Each row is a point on a tangle of strands that fork, close into loops and nearly touch. The rows are in no order.
Two points are linked if the straight distance between their rows is under 52.6. Some points are linked to none.
(719): [ 45  35 -24   8  -2   8  16 -18 -19 -23  14  11  -8  -9  26   2  -5  -6
  18  16]
(509): [-11  -6  13  -7  15 -15  -9   2 -42  -2  11 -20  16 -23  29  -1 -13  -4
 -25  18]
(832): [  3  21  32  11 -44   3 -15  18  27   1 -15  24  20   8  23 -17 -17  -4
   6  33]
(393): [ -7  -3  -6  -2   9 -10   1  -2 -13   8  12 -22   6  -1  -1  -1  10   9
  -7 -10]
(1816): [-26  -2  40   1  12  13   1  27   0 -10 -25  -6  -5  -5   4   0  -4  27
   0 -17]
(744): [ -1  11   2   1 -15  21   5   4 -16 -12   9  14  14 -28  26  -4 -13 -34
  -7  29]
(980): [ 15  -4 -25  -4   3 -31  49 -31 -15  -9   8   8   6  -4  -7 -19  24  15
   5 -33]
(1966): [ -2   4  -1 -11 -11   3   0  -4  -3 -24  -9  11 -16  -6  -6  10 -12 -15
  -8   8]
(1727): [-15 -39  12  12   4  15 -22  10  10  50   9 -30 -16  14  -8  21 -22   6
  14 -27]
(153): [ -5  25  10  25  10  12 -13  18 -12  -6 -16  11 -16   2  11  17 -15  35
  20  -8]
(1863): [-17   4  35  13  -6  18 -31  34  43  -1 -35  18   4  19 -10  -9   6  23
  10  13]
(1862): [ -7  40   9  26 -22  28  14  14  16   4   4  14   6  -3  16  -5  -4  10
  31  -5]
(1936): [ 42  17 -37   6  18   0  16 -20 -40 -25   9   7  -3  -1  28  -1  11 -10
   9   5]
(705): [ 38  23   0  -4 -24   8  31   5  -2 -14   5  -1  -3   3  10  -5   7   7
   5  -2]
(1088): [-19  -9  40   2  24 -10  -7   4  35   1 -16 -24 -16   1 -11  -6   2  48
  20 -29]
(1090): [ 40  27  -7   6 -19  13  27 -19  13  -8  27   7   9 -37  15 -13   8 -23
  11  24]
(1369): [ -2  19  -2  -7  -4 -10  -5 -23   3 -38  -8  13 -21 -25  -1   6 -17  -1
   0  12]
(1494): [ 17   5  26  -9 -25  -1   9  14  25   0  -9 -14  -9  17  -4  -7   5  21
   5  -3]
(1883): [ -2  47  -9  31 -11  27   4   6  14  -3  14  14  15  -9  17 -12  14  12
  32   8]
(922): [-32  28 -13  31 -24  28 -19   5  27   2   1  42  12  -4   5   1  -6 -25
  22  14]
(417): [-36   1  30  11 -24  24  -4  25  30  25   2  -1  19   3   8 -13  -4  -8
   7   6]
(819): [ 19  18   3  11 -16  -1 -16   8  -4  24  26 -13  29  -1  30 -12  -1  -4
  -1  40]
(1930): [ -5 -13   2 -13   3  12  14  14 -52  -6   4  -6   7  -8  22   7 -14 -29
 -27   2]
(2200): [  8 -10 -16   7   7  -5 -34  22 -20  33  13 -23  12  32   1   9  10   4
 -12  17]
(563): [  5 -16  -4 -10   4 -53   4 -18  -4 -24 -33  16  -7   9 -24 -15  17  36
 -10 -18]
(1866): [  7   1  -9  14  -4  26   3  10  19  12  -7   7 -19  14 -30  18   6  10
  17 -23]
(1557): [ -9   5  11   1 -16   3 -16   5  -1  -8  -8   6 -14   1   7  11 -24  -5
  -1  14]
(1434): [ -1  -9  11 -16 -31  -2   4  -3  33  14  16 -24   0   1 -12 -10   4 -10
  -7   8]
(1525): [ 21  19  19  -8  -9 -16  -6 -10   4 -22  -2   0   5 -29  16 -12  -4   9
  -8  32]
(1288): [ 30 -17 -34 -15  13 -25  52 -44 -38  -6  19  13  10 -18  16 -14   0 -32
  -8 -10]
(1898): [ -1  17  33  -7  11  -7 -16  22   7 -19 -21  -2  16   4  10 -17   9  30
  -8  26]
(333): [ 35  18   6  -5 -26  -5  17   0  16  -4   4 -11  -6  12  -3  -6   8  18
   7   0]
(1889): [ -2 -16  20   0  -5 -14 -13   5   7  32  12 -40 -13  20   7   5 -17  20
  10 -13]
(2060): [  8   2  35 -11 -16 -27  -7 -11  12   4   9 -29  -6  -7  23  -7 -27  19
   3  17]
(2006): [  0  -5  21 -25  14  -9   8  11  28   3   9 -22  44   3 -14 -34  42   8
 -23  19]
(282): [-27   5  38  22 -21  -8 -45  27  11  20 -23  20  24  23  36  -4 -30  -2
  10  19]
(2009): [ -1  37 -11  20 -11  23  -8  10  24 -13  -1  18  11  -5   0 -12  24   9
  16  20]
(881): [-14 -35  27  -4  27  -2 -13  17  36  13 -27 -14   0  14 -35  -5  25  35
  -1 -29]
(2159): [-30 -13 -20  16  36  14 -26  14 -10  14   0  -6  13  -1 -20   8  31   8
 -10  -9]
(1189): [ 36  20 -47   9  16   6  20 -17 -16 -22  -1  18 -19  17  -5  10  13  -1
  18 -16]
(728): [ -8 -15 -28  13   7  19 -29  20 -21  34  12  -9   5  23 -10  21   5 -17
  -9   6]
(1681): [ 14  -6   8  13   5  11 -14  35   2  30  -5 -17   5  34  -8   7  13  28
   5  -7]
(1814): [-21  -8  30   1 -12   2 -19  13  -8   2 -11  -5 -17   3  18  10 -37  -1
   3   5]
(1805): [-20  24 -15  17  -4  11 -18  -6  35  19  32 -12  19  -8  -6 -10  25   4
  14  19]
(2011): [ -4   7  26 -16   6 -15  22  -8  -5 -20   2 -16  12 -33  12 -17   7  17
 -13  -2]
(941): [ 38   6 -57   6  21   2  17 -38 -24 -20  15  10   2   1  13  -7  29 -26
  11   3]
(1425): [ -6   4  19 -12  23 -15 -17  15  15 -10 -13 -12  19  11 -11 -17  26  29
 -14  15]
(211): [ -9 -10  -4   7  27  31  14  18 -29  -6 -23  17 -15  -2 -12  26  -5   3
  -1 -38]
(1124): [ 23   7  -2 -14 -15   8  41  -8   9 -23   7   1  16 -28  -3 -24  34 -10
 -11  -1]
(2024): [ 10  -2  38 -24   8 -31   3  -2  23   5   8 -37  19   7   3 -24  10  27
  -8  13]
(1114): [ -4  20  -5  -9  -4  28  37 -10  -5 -31   3  19  -6 -32  10  -1 -11 -31
   0   0]
(856): [ 20  12  14  -1  -9 -14   8 -21   5  13  35 -23  17 -44  23 -12  -6  -6
  -2  26]
(703): [-29 -35 -16   3  27   8 -18  13 -15  23  -2  -9   9   5 -27  12  20  -7
 -20 -18]
(1123): [ 22  -9 -32  -2   4   1  37   0 -31   6  17  -8  17  13   2  -9  37  -6
  -7 -25]
(1779): [-17   0  24 -15 -15  24  32   4   6 -20 -15  10 -30  -9  -1  14 -34 -16
   6 -21]
(613): [ 24   2  -7 -17 -10 -28  13 -33 -13  -2  13 -12 -21  -1   7  12 -34 -10
   0  -2]
(1342): [  0  18   0  13   2   0 -38  20  25  27  16  -8  34  25   4 -14  20  14
   4  42]
(1099): [ -2   7   4  12 -21  35   3  20  21   6 -14  18 -15  13 -16  13  -3  -1
  16 -10]
(778): [ -7  11 -21  -7   5  -6  17 -41  -1   2  33 -11 -13 -22   4  13 -28 -25
   8  -4]
(1299): [ -2  26 -30  18 -11  14 -20 -15   6   2  24  19   3  -7  15   8 -14 -26
  18  32]
(1542): [ 12  10  37  -9  -3 -31 -23   2  27 -14 -20 -15 -16  15   4  -9  -9  40
   9  15]
(1356): [ 22   6  22 -16  15 -32  16 -17   2 -18   5 -12  26 -39  10 -30  23  17
 -18  15]
(906): [ -5 -30  29 -16 -18 -14  -5   6  17  22   5 -37 -14  16   0  -3 -12   4
   0 -11]
(1181): [ 31   2 -28   5   9  13   5  20 -42 -14 -12  10   1  23   5   5  24  -2
  -7  -4]
(2022): [-22  31 -21  28 -13  20 -21  -5  10   2  15  31  16 -14  20   1  -7 -25
  20  26]
(271): [ 24  -8  31 -21 -16 -16  12  16 -14 -17 -24 -11  -9  13   9  -4  -6  18
 -17  -4]
(867): [ 23  30 -23  16  -9  22   9   0   5   1   6  15 -24  20  -3  21 -17  -2
  29  -5]
(1455): [ 31   3 -48 -14  -3 -14  27 -40   8 -20   6  22 -12   5 -21  -4  10 -27
   3  -7]
(1242): [ -6  21  -1   5  -3  -8 -25 -13  18 -28 -16  14 -30  -7  -9  13 -12  18
  14   9]
(1820): [  5  15  -2  -9   0  31  46   3 -26 -32   1  12   2 -24  20  -5   5 -19
  -5  -7]
(2135): [ -3 -30 -30 -24  -7 -22  28 -28  -2 -16 -10  28  -4   2 -32  -8  12 -32
 -21 -15]
(826): [-14 -10 -19  -9  13   4  28 -10 -29  -3  10  -3  -2 -10  -2   5   0 -20
 -11 -23]
(283): [  5  -6 -25  -6  15 -23 -16 -10  -6 -18  -5   2  17  -3 -11 -16  40   4
 -20  15]
(1164): [ 49   8 -11 -14 -14  -4  42  -4 -25 -20   2   5   1   5  10  -5  13  -3
  -6 -10]
(2014): [ -3  -5  33 -28  19 -18 -12  10  35  -7  -7 -16  29  16 -19 -30  32  18
 -18  26]
(768): [ 17  -8 -27 -15  13 -37  40 -47 -34 -15  11  11  -1 -16   8  -6 -13 -13
  -5 -16]
(2013): [  3   1  -4  -5  -9  21   3  16 -34  -8   1   8   8  -2  20   4 -11 -33
 -18  20]
(1710): [-31   6  29  31  -9  15 -37  42  11  27 -23  26  35  24  21  -5  -8  -1
   8  10]
(504): [  6  27  29  -2  -3 -11 -16   8   4 -28 -17   7   5 -15  22 -13  -6  23
  -1  31]
(751): [ 39 -15 -48 -16  12 -12  37 -45 -21 -12  15  18   5  -8   8 -11   8 -53
 -11   6]
(2207): [ -1   3 -13   1 -15   2  -8 -11  -1  19  25 -12  -8   6   5  15 -26 -21
   5  11]
(300): [  2  -3  -2  -7  19 -22   4 -21 -41  -9  18 -17  12 -38  27  -3  -7  -9
 -18  11]
(1125): [ 21  23  11  -5  -1 -21  12  -8 -13 -31 -13  -1 -20  -5  11   3 -11  31
   5 -10]
(887): [-32  21 -18  28   6  22 -29   8  14  14  18   6  16  -6   1   0  16   1
  14  16]
(2266): [-17 -10   6  13  -8  19 -13   4  13  23   1   0 -26   9  -7  25 -33  -6
  19 -13]
(770): [ -4  -7  33  -6  -8   9 -21  31  43  -9 -36   5  -6  22 -24 -10  14  21
  -2   8]
(253): [-16 -24  -7 -28  -3  -8  34 -27  -3   3  11  -5 -18  -5 -12  12 -28 -38
 -11 -26]
(32): [ -7  -3  37  -5   1 -16 -24  16   1  25  12 -33  24  11  27 -12 -19  14
  -8  31]
(53): [ 12  -3   5  -4  27 -23  -9 -16 -27  -4  21 -16  30 -51  29 -17  12  -9
 -24  32]
(2030): [-34  17   0  34   1  33 -24  26  13  15  -5  23  17   1   0   3   9   5
  14   5]
(259): [ 23 -20 -19  -9  -2 -32  -5   0 -12  -5 -17   5   3  27 -22  -7  28  10
 -20  -4]
(835): [-11  -6  22  -8  15 -23   8  -5  19  -9 -16 -16  -9  -1 -16  -8  14  41
   4 -29]
(1174): [ -1  27  -1  24 -12   6 -22  14  12  30  24  -3  35  10  24 -15   8   6
  13  31]
(1025): [ 19  -1  -6  -6 -28 -15  -6 -15  11  24  26 -27 -13  16  -1   9 -17  -5
   5   8]
(1912): [-14 -39 -11 -24  -6 -22  36 -25  -5  14   9  -5 -13   7 -21   6  -9 -21
 -10 -40]
(927): [-39   5  22   4 -19  19  -2  12  25  22  19 -11  26 -16   9 -16   0 -14
  -2  14]
(421): [-12   5  16  24 -22  29 -20  26  21  12 -23  28  -9  16  -6  13 -17   2
  20  -2]
(1552): [  5 -15 -12  10  25   2 -21  14 -31  -5 -27  11 -13  13 -17  23   3  16
  -9 -16]
(1868): [ 19   6   7 -12  -3 -34  17 -18  -9 -35 -25   9 -26   0  -7   2  -8  30
   1 -21]
(1853): [-41   0  28  28 -22   2 -40  18   5  21 -19  24   9  11  31   8 -43 -13
  15   7]
(1798): [-14  13  19   1   2  11  -9  20  -2  -5   3  -3  31 -17  20 -19  12  -1
 -13  29]
(462): [-39   9 -10  10  18  21 -19  -2 -12 -14  -8  26 -20 -14   0  28 -31 -16
   6   3]
(14): [ -1  17 -30  -1  17   5  26 -29  -9  10  31  -7 -22  -1   5  22 -33 -20
  18 -19]
(97): [ 38 -17 -16 -18 -22 -23   2  -3 -11   8   8 -12  10  17  -6  -9  17 -13
 -23  14]
(1559): [-20  -7  19  -9  -1  20  18  28  -2   6   0 -16  20  -2  -3 -12  22   0
 -17  -9]
(374): [ -6 -44   9  -5  21 -20  -8   6  11  11 -32   1  -1  17 -40  -2  26  31
 -11 -33]
(2042): [ 11  13 -16   6   0  14   4   4  -7   3  23 -14  24  -8  12 -14  30  -7
  -4  16]
(1283): [ -7  23 -19   6   5  -5  -5 -20  28  -3  25 -14  10 -18 -12 -13  31  11
  10   8]
(657): [-32 -21  47   6  10  14 -16  26   6  -2 -32  -3 -20  -3   7   7 -24  23
   9 -19]
(1837): [  0 -14 -16  10   5  10   4  -4  20  21   3  -7 -14  10 -38  15  16  13
  11 -36]
(1367): [-18   2 -45   1  20  16 -12 -17   6 -23  -3  27 -14  -6 -27  12  17 -28
  -2   0]
(1851): [ 19 -11  14 -19  -7 -31  23  -4 -26 -10  -8 -13  -5   4   8  -3  -6  16
 -14 -18]
(326): [ 16  17  11   4  11  -8   5 -12 -10  -3  25 -14  26 -48  31 -19   8   2
  -6  30]
(2196): [-34 -16  57  12  -6  15 -17  36   8  14 -27   0  -4   9  26  -3 -32  11
  12  -7]
(2216): [  1  -2  27   3  -8 -17 -17   9  -3  38  23 -42   6  17  28  -2 -25  16
   6  14]
(1638): [-27 -11  32   0  16   5 -17  14  42   9 -13 -16  -3   6 -21  -8  11  31
  11 -14]
(1186): [-16 -37  36 -25  12 -47 -21 -11  37   6  -7 -38  -6  15 -11 -21   0  24
  -3  -6]
(711): [-16  11 -32 -12  21   4   7 -35  -7 -26  10  17 -16 -27   3  14 -26 -42
  -4  10]
(2090): [-30 -16  23  20  11  24 -40  33  23  31 -18   3   9  15 -13   6   1  14
   7   2]
(2210): [-18 -53  28  -5   5  17  -6  13   4  15 -24  -9 -33   3 -15  21 -26  -1
   4 -40]
(1597): [-20  -9 -17 -15  10  12  26 -17  -6  -1   9   3 -19  -7 -13  18 -24 -37
  -5 -21]
(1215): [ 33 -10 -41 -20  -5 -11  21 -36  -3 -22   6  23  -3  -8 -11  -7  10 -45
 -14  11]
(218): [-13  24 -15  16  12  -3 -33 -12  10 -14  -2  12 -21  -7  -7  18  -7  19
  19   7]
(1570): [ -4  22  12  12 -25  32  22  16  19  -1  -4  10  -9   3  -3   4  -5   6
  21 -13]
(204): [  4 -18 -21  -7   7 -23  50 -14 -26 -15 -11  23   8   1 -12 -19  29  13
  -7 -38]
(846): [-18  12 -35  -2  25  10 -11 -21  -8 -17  -1  25 -28  -6  -3  29 -33 -33
   5   7]
(1327): [ 18  15  28 -13 -25   0  12  -5  16 -25  -6   7   6 -38   9 -16  -4  -7
 -12  28]
(385): [ 11  -8 -10 -19 -10   5  13   0 -10 -23 -21  20 -22  11 -18  13  -8 -22
 -14  -7]
(1556): [ -3  -2  14  -9  -8   1 -18  14  25 -23 -29   8 -11   8 -25  -4  17  11
 -10   8]
(1707): [-17   9   0   8   0  13   2 -15   9   9   7   2 -36   0   1  27 -48  -7
  28 -17]
(1625): [  5 -16 -24  -6  -1  22  32  15 -23  13  12  -7  15  11 -10  -3  32 -20
 -13 -25]
(1995): [-30  12 -31  11   7  28 -20  -6  18 -11   1  29 -13 -10 -19  16   2 -25
  10  10]
(1026): [-24  -6   2  10  11  35 -14  34 -28  -6 -21  21  -2   1  -1  19  -6 -12
 -11  -2]
(1246): [ -7  17 -10 -13   4  17  23 -21  -4 -25   7  20 -14 -27  12  10 -36 -43
   0  11]
(2028): [-12 -10  33  27 -12  22 -11  30  -4  37  -8  -1  -8  19  23  16 -38  11
  25 -19]
(1133): [-14   5  17  -5 -34   7  -7  -1  40  16  18  -8  17 -14   1 -15   0 -17
  -3  28]
(82): [ 14   7   3 -13  -8   9  19   4  18 -16   5  -3  29 -24  -3 -31  44  -7
 -17  17]
(106): [ 12  15 -45  11  21 -25 -15 -30  -1 -21   4   7  -2  -4 -13  -4  35  19
   9   0]
(716): [ 11  -8  -1 -11   3 -37  25 -13 -14 -34 -35  22 -14   4 -17  -8  11  29
  -7 -29]
(754): [ 27 -19   9 -22 -22 -26   1   3   1  12   5 -24   7  20  -5  -9   7   2
 -21  10]
(1682): [-24 -12  50  -4   4   1 -19  35   2  12 -17 -16   7  16  19  -7 -17  16
  -3  10]
(2012): [ 26  13  28  -9  -9   7  27   3  -4 -24   1   5  20 -50  22 -22  13  -9
 -15  21]
(953): [ -1 -27  15 -30 -14 -40  -7 -22  30  -1   3 -21   9  -9 -20 -21  13  -7
 -26  13]
(308): [  5  19 -39   9  14 -10   8 -29   5 -10  19  -4   2 -10 -14  -8  35  13
  13 -13]
(1882): [ 26   2  -1  -2 -28 -14 -17  -2   3  33  33 -28  12  12  15  -1 -12  -8
  -3  32]
(1839): [-21  14  21  29 -21  17 -36  29  34   6 -32  39   6  18  -1   2  -7   9
  19  10]
(264): [ -8   2   5  -2  19  -5 -37  22   9  20  10 -18  35  21   2 -13  22  11
 -12  39]
(1838): [-19 -28   8   2  -8  10 -11   3   3  36  12 -23 -23  13  -7  23 -30 -13
   9 -19]
(1598): [  6 -20 -29  -7  13 -41  -9 -13 -14 -14 -15  14  11  11 -22 -18  38  12
 -18   0]
(1498): [ -9  -2 -29  19  22  13 -15 -15   2  23  11   0 -24   6 -23  34 -17   1
  19 -21]
(499): [ -4 -36  19  28   8  31 -29  16  12  50  -5 -13 -13  13  -5  27 -27  22
  26 -27]
(1073): [ -5 -10 -41   6  14   1   6 -18   9  13  12   2  -7   6 -38  10  25  -3
   6 -31]
(933): [ -4  -8  44 -15   4 -15 -15  26  -8   6  -9 -25  14  16  21 -11 -11  17
 -15  18]
(2074): [-14 -43  31 -35  -8 -42 -13 -10  34   2 -11 -29  -3   8 -19 -22   7   3
 -20   1]
(1473): [  2   2  30  -4 -20  14  17  12   1 -10 -16   4 -33   7   8  16 -35   5
  15 -18]
(280): [-43   6   5  25  15  21 -28   1   1   5  -8  17 -21 -13   0  28 -32   3
  19  -8]
(1352): [ 16   1  40 -16 -13 -19  -3  13  19 -15 -23 -16 -11  16   4 -11  -4  32
  -1   4]
(917): [  9 -19  -7   8  25  -8 -28  21 -25  12 -19  -4   1  25 -15  14  14  26
 -13  -8]
(635): [ 25   0 -33   2   5   9  18  -5 -24   3  27 -16  25  -2  11 -16  41 -14
  -6   1]
(1238): [-17  -9 -20   6  20   1 -42  15  -7   5  -3  -1   9   9 -14   6  23   1
 -14  15]
(1402): [ 16   0  19 -14  -4 -35   6 -11 -12  -5   5 -29  -3  -3  14  -5 -12  21
  -7  -1]
(2168): [-22   7  27  -8   7   0   9   7  -6 -16  -8 -12   3 -19   8  -8   1  19
  -8  -4]
(278): [ -9  -6   0  -2  -2  27  28  21  -3   7   4 -10   5   2 -13   1  23   0
  -6 -28]
(1336): [  1  -1 -22  -4  10  -8 -35   5  -3 -13  -5   3  15   3  -8  -6  34  -2
 -21  31]
(1984): [ 11   7 -42  13   6  30  -9   8 -16   3  10  13  -3  18  -3  13  14 -24
   4   8]
(2031): [ 16  16  12  -4  -3  15  35   0 -21 -24   7   1  13 -40  28 -13   4 -10
  -8   8]
(1109): [ -1  19  -6   3  -8  11 -13   8  23 -21 -10  12   0  -2 -16  -8  23   9
   0  15]
(1886): [ -6 -35 -31   9  15  18 -24  11  -8  31  -1  -1  -4  19 -35  25  11 -14
 -11 -16]
(121): [-12 -41 -19 -20   0 -40  41 -34 -21   9   0  12 -10   6 -17  -2 -14 -10
  -8 -36]
(735): [  1 -19 -21  -4  14 -12  25  -3 -25  -9 -16  16  -2   6 -22   0  22   6
 -10 -36]
(1631): [-10 -24  18 -12  16 -48  -2 -14  14 -14 -30  -4 -13   7 -24 -12  12  41
  -4 -26]
(466): [ -8  -4  44   2 -22   1  -1  16  -5   4 -11 -10 -27   7  31   9 -49   9
  17  -9]
(1655): [-42   8  26  30 -16  18 -22  33  24  35  -6  16  39  15  17 -11  -4  -8
  12   5]
(2025): [  5 -24  29 -24  -9 -26   5   7  13  16   8 -39   7  16   0 -14   5  11
 -14  -2]
(1904): [  5  12 -23  -1 -21   2 -14 -25   9  11  31   4  -7  -6   9  13 -32 -40
   5  35]
(457): [ 29  38 -11  18 -22   6   5  -6   3   3  13   4 -17  13  14  11 -22  10
  30   7]
(925): [ 27  38  -1  19 -18  -1  -3   4   5  10  14  -9   0  12  18   0  -6  29
  25  13]
(914): [  5  14  36  -5 -17 -30 -21 -16  30  -7  -1 -21 -18  -5  17  -8 -28  28
  16  21]
(1370): [ -5 -15 -59   2  41   3  12 -24 -11  -1  -6  29 -16  11 -34  17   5 -23
   3 -32]
(1640): [ 21   3  36 -24  10 -31  10  -9  16  -3   9 -25  29 -22   8 -30  14  19
 -17  24]
(1642): [  4 -21  16  28   1  35 -14  23  -8  45  -8   2 -18  20   6  34 -42   9
  26 -27]
(709): [ 43  13  -2  -7 -13   0  42 -21   6 -18  21   0  13 -44  10 -23  27 -11
  -2   8]
(1233): [ 24   2 -26  -3   2 -11  38 -12  -9  -4  10  -4  16   3  -7 -21  45  13
   1 -25]
(1706): [-29   9   4  31   0  36 -26  36 -11   8 -20  35  10   5   8  13  -8  -7
   6   5]
(717): [-28   0  31  -6   1  22   5  36  -1   4  -2  -9  29  -6  13 -17  11  -1
 -18  10]
(1645): [ 24  -2  -3 -14  -4 -16  29   0 -28 -24 -11   5   2  -2   4  -8  14   7
 -16 -11]
(472): [ 41  34 -26   8 -16  16  14 -20   6 -12  22  12   0 -12  16  -5   2 -20
  18  24]
(777): [ 32  28 -41  10  15  20  15  -7  -9  -4   2  19 -28  22  -5  23 -13  -5
  25 -15]
(17): [ -7   1 -31   8  15  -1   3 -26  -4  21  25 -12 -22   7 -13  25 -21  -8
  17 -22]
(54): [ -6 -11 -11  -8  16   5  25   2 -45  -5  12 -11  15 -13  15  -4  11 -14
 -19 -14]
(1636): [ -3 -22  -8 -18  -1   3  21  -2  -3 -17 -25  20 -22   9 -31  13  -1 -18
 -13 -28]
(895): [-19  -1   7   6   6  -1 -27  18 -40  15  10 -14  16  -1  31   6 -18  -7
 -14  25]
(363): [ 16  22   6  10   6  -7  -2   7 -20 -13 -10  -4 -17  10  12  12 -12  35
  13  -8]
(2019): [-11 -24   1   3  29  14  -6  15 -29 -13 -38  20 -19  -1 -23  25  -4  10
 -11 -31]
(2274): [-20   7 -20  18  19  -4 -35 -19   8   9   6  -1 -24  -3 -16  28 -15  14
  20  -5]
(1110): [  7 -20  18 -27 -30 -19   8 -15  38  11  16 -27  10  -9 -15 -19  11 -13
 -19  12]
(946): [  3  -1  15 -17  -7   0   2   7  29   0  12 -15  35 -16  -8 -29  33  -9
 -23  30]
(1895): [ -2 -24 -47   5  28   9  17 -22   2  19   2  18 -15  13 -44  22   5 -16
   5 -44]
(1508): [  6   9  -2   9 -12  30  -4  13 -15  -8   9  17  35 -28  32 -19  16 -38
 -13  43]
(1296): [ -1  14   3  -1  -9  -3   7 -21  11  -8   3  -2 -36  -2  -3  19 -35   4
  20 -12]
(1955): [  2 -34  -3  -3  15 -21   9   6 -15   6 -27   8   0  21 -29   0  23  28
 -12 -40]
(329): [-23  -6  18   2   6   0 -25  22 -36   1  -9  -6  -3   2  25  14 -29  -1
 -14  12]
(784): [-12 -18  13 -24 -15  16  38   0   6 -14 -12   5 -26  -2 -17  10 -13 -22
  -7 -32]
(1452): [ 29  -1 -52   4  14  -7  31 -22 -17 -20  -6  26  -5  16 -15  -8  35  -4
  10 -25]
(759): [-28  14  15  29  19  11 -32  13  -4   1 -20  12 -14  -7   7  19 -22  32
  20  -7]
(873): [ 13  12   0  -7  -9 -24   2 -32  -1  -9   8 -11 -37  -1   7  20 -46   2
  14  -3]
(1977): [ -4 -25 -24 -13   8 -49  33 -44 -31   0  10  10   3  -9  -3 -11  -6  -2
  -9 -23]
(514): [ 40 -10 -18 -17 -24 -16   5 -16 -10   7  20 -10   2   2   1   2  -5 -29
 -17  21]
(647): [ -8  -9 -42  -2  24   8   1 -12 -11 -14 -10  25 -14   4 -28  16  11 -23
  -5 -17]
(144): [-25  15 -24  21  -9  41 -18  10  26   0  -2  36  -3  -2 -20  11   8 -21
  15   8]
(437): [  1  18  -2  11  -1  20  -6  10   3   0  18   0  37 -23  23 -24  28 -10
  -4  36]
(1460): [ 19  -2 -47  -6   6  -8  40 -29   3  -9   2  22 -14  15 -27   3  14 -12
   9 -33]
(736): [ -3  12  -5  -1  -3  -5  11 -30  -6   9  41 -22   5 -39  17  -1 -15 -17
   2  10]
(2163): [-24  -3  25  29 -21  19 -17  25 -11  30 -11  17  -1  19  30  18 -49 -13
  21  -9]
(1590): [ 39   5   2 -13 -26 -17  10 -22  -5  -1  20  -9  -9 -13  14   5 -27 -18
  -5  19]
(866): [-11 -10 -14   4  21  -2 -43  23  -8  23   8 -18  23  21  -6   0  25   5
 -18  23]
(1239): [ 13 -23  -5 -10  16 -26 -24  20 -21   5 -19  -7  12  33 -15  -3  26  17
 -27   4]
(1340): [-21  -2 -16   8  22  38   7  15 -24  -6  -8  20  -9  -5  -7  21  -5 -20
  -3 -16]

A fork is a point with three links, a tip a point with one. Leave the first point through the second and follow the links. Name the first fork or tip that comes.
(106); (308) -> (1238)
(778); (14) -> (1966)
(1977); (121) -> (437)
(1655); (417) -> (1186)
(2022); (1299) -> (866)
(1853); (2163) -> (2025)
(1631); (835) -> (1123)

A tip is a point with one link. Name the tips that can be reached along the links from each point below, in the order of the rows.
(514) -> (1186)
(2031) -> (941), (925)
(1174) -> (106)

A piece is all that can be reached along the links. How many separate loops has the piece of each point below (a circle has one, a figure eight two, a Y none), and how many tips (points with one link)?
(1109) -> loops 2, tips 1
(1597) -> loops 1, tips 2
(282) -> loops 1, tips 1
(53) -> loops 2, tips 0
(271) -> loops 2, tips 0
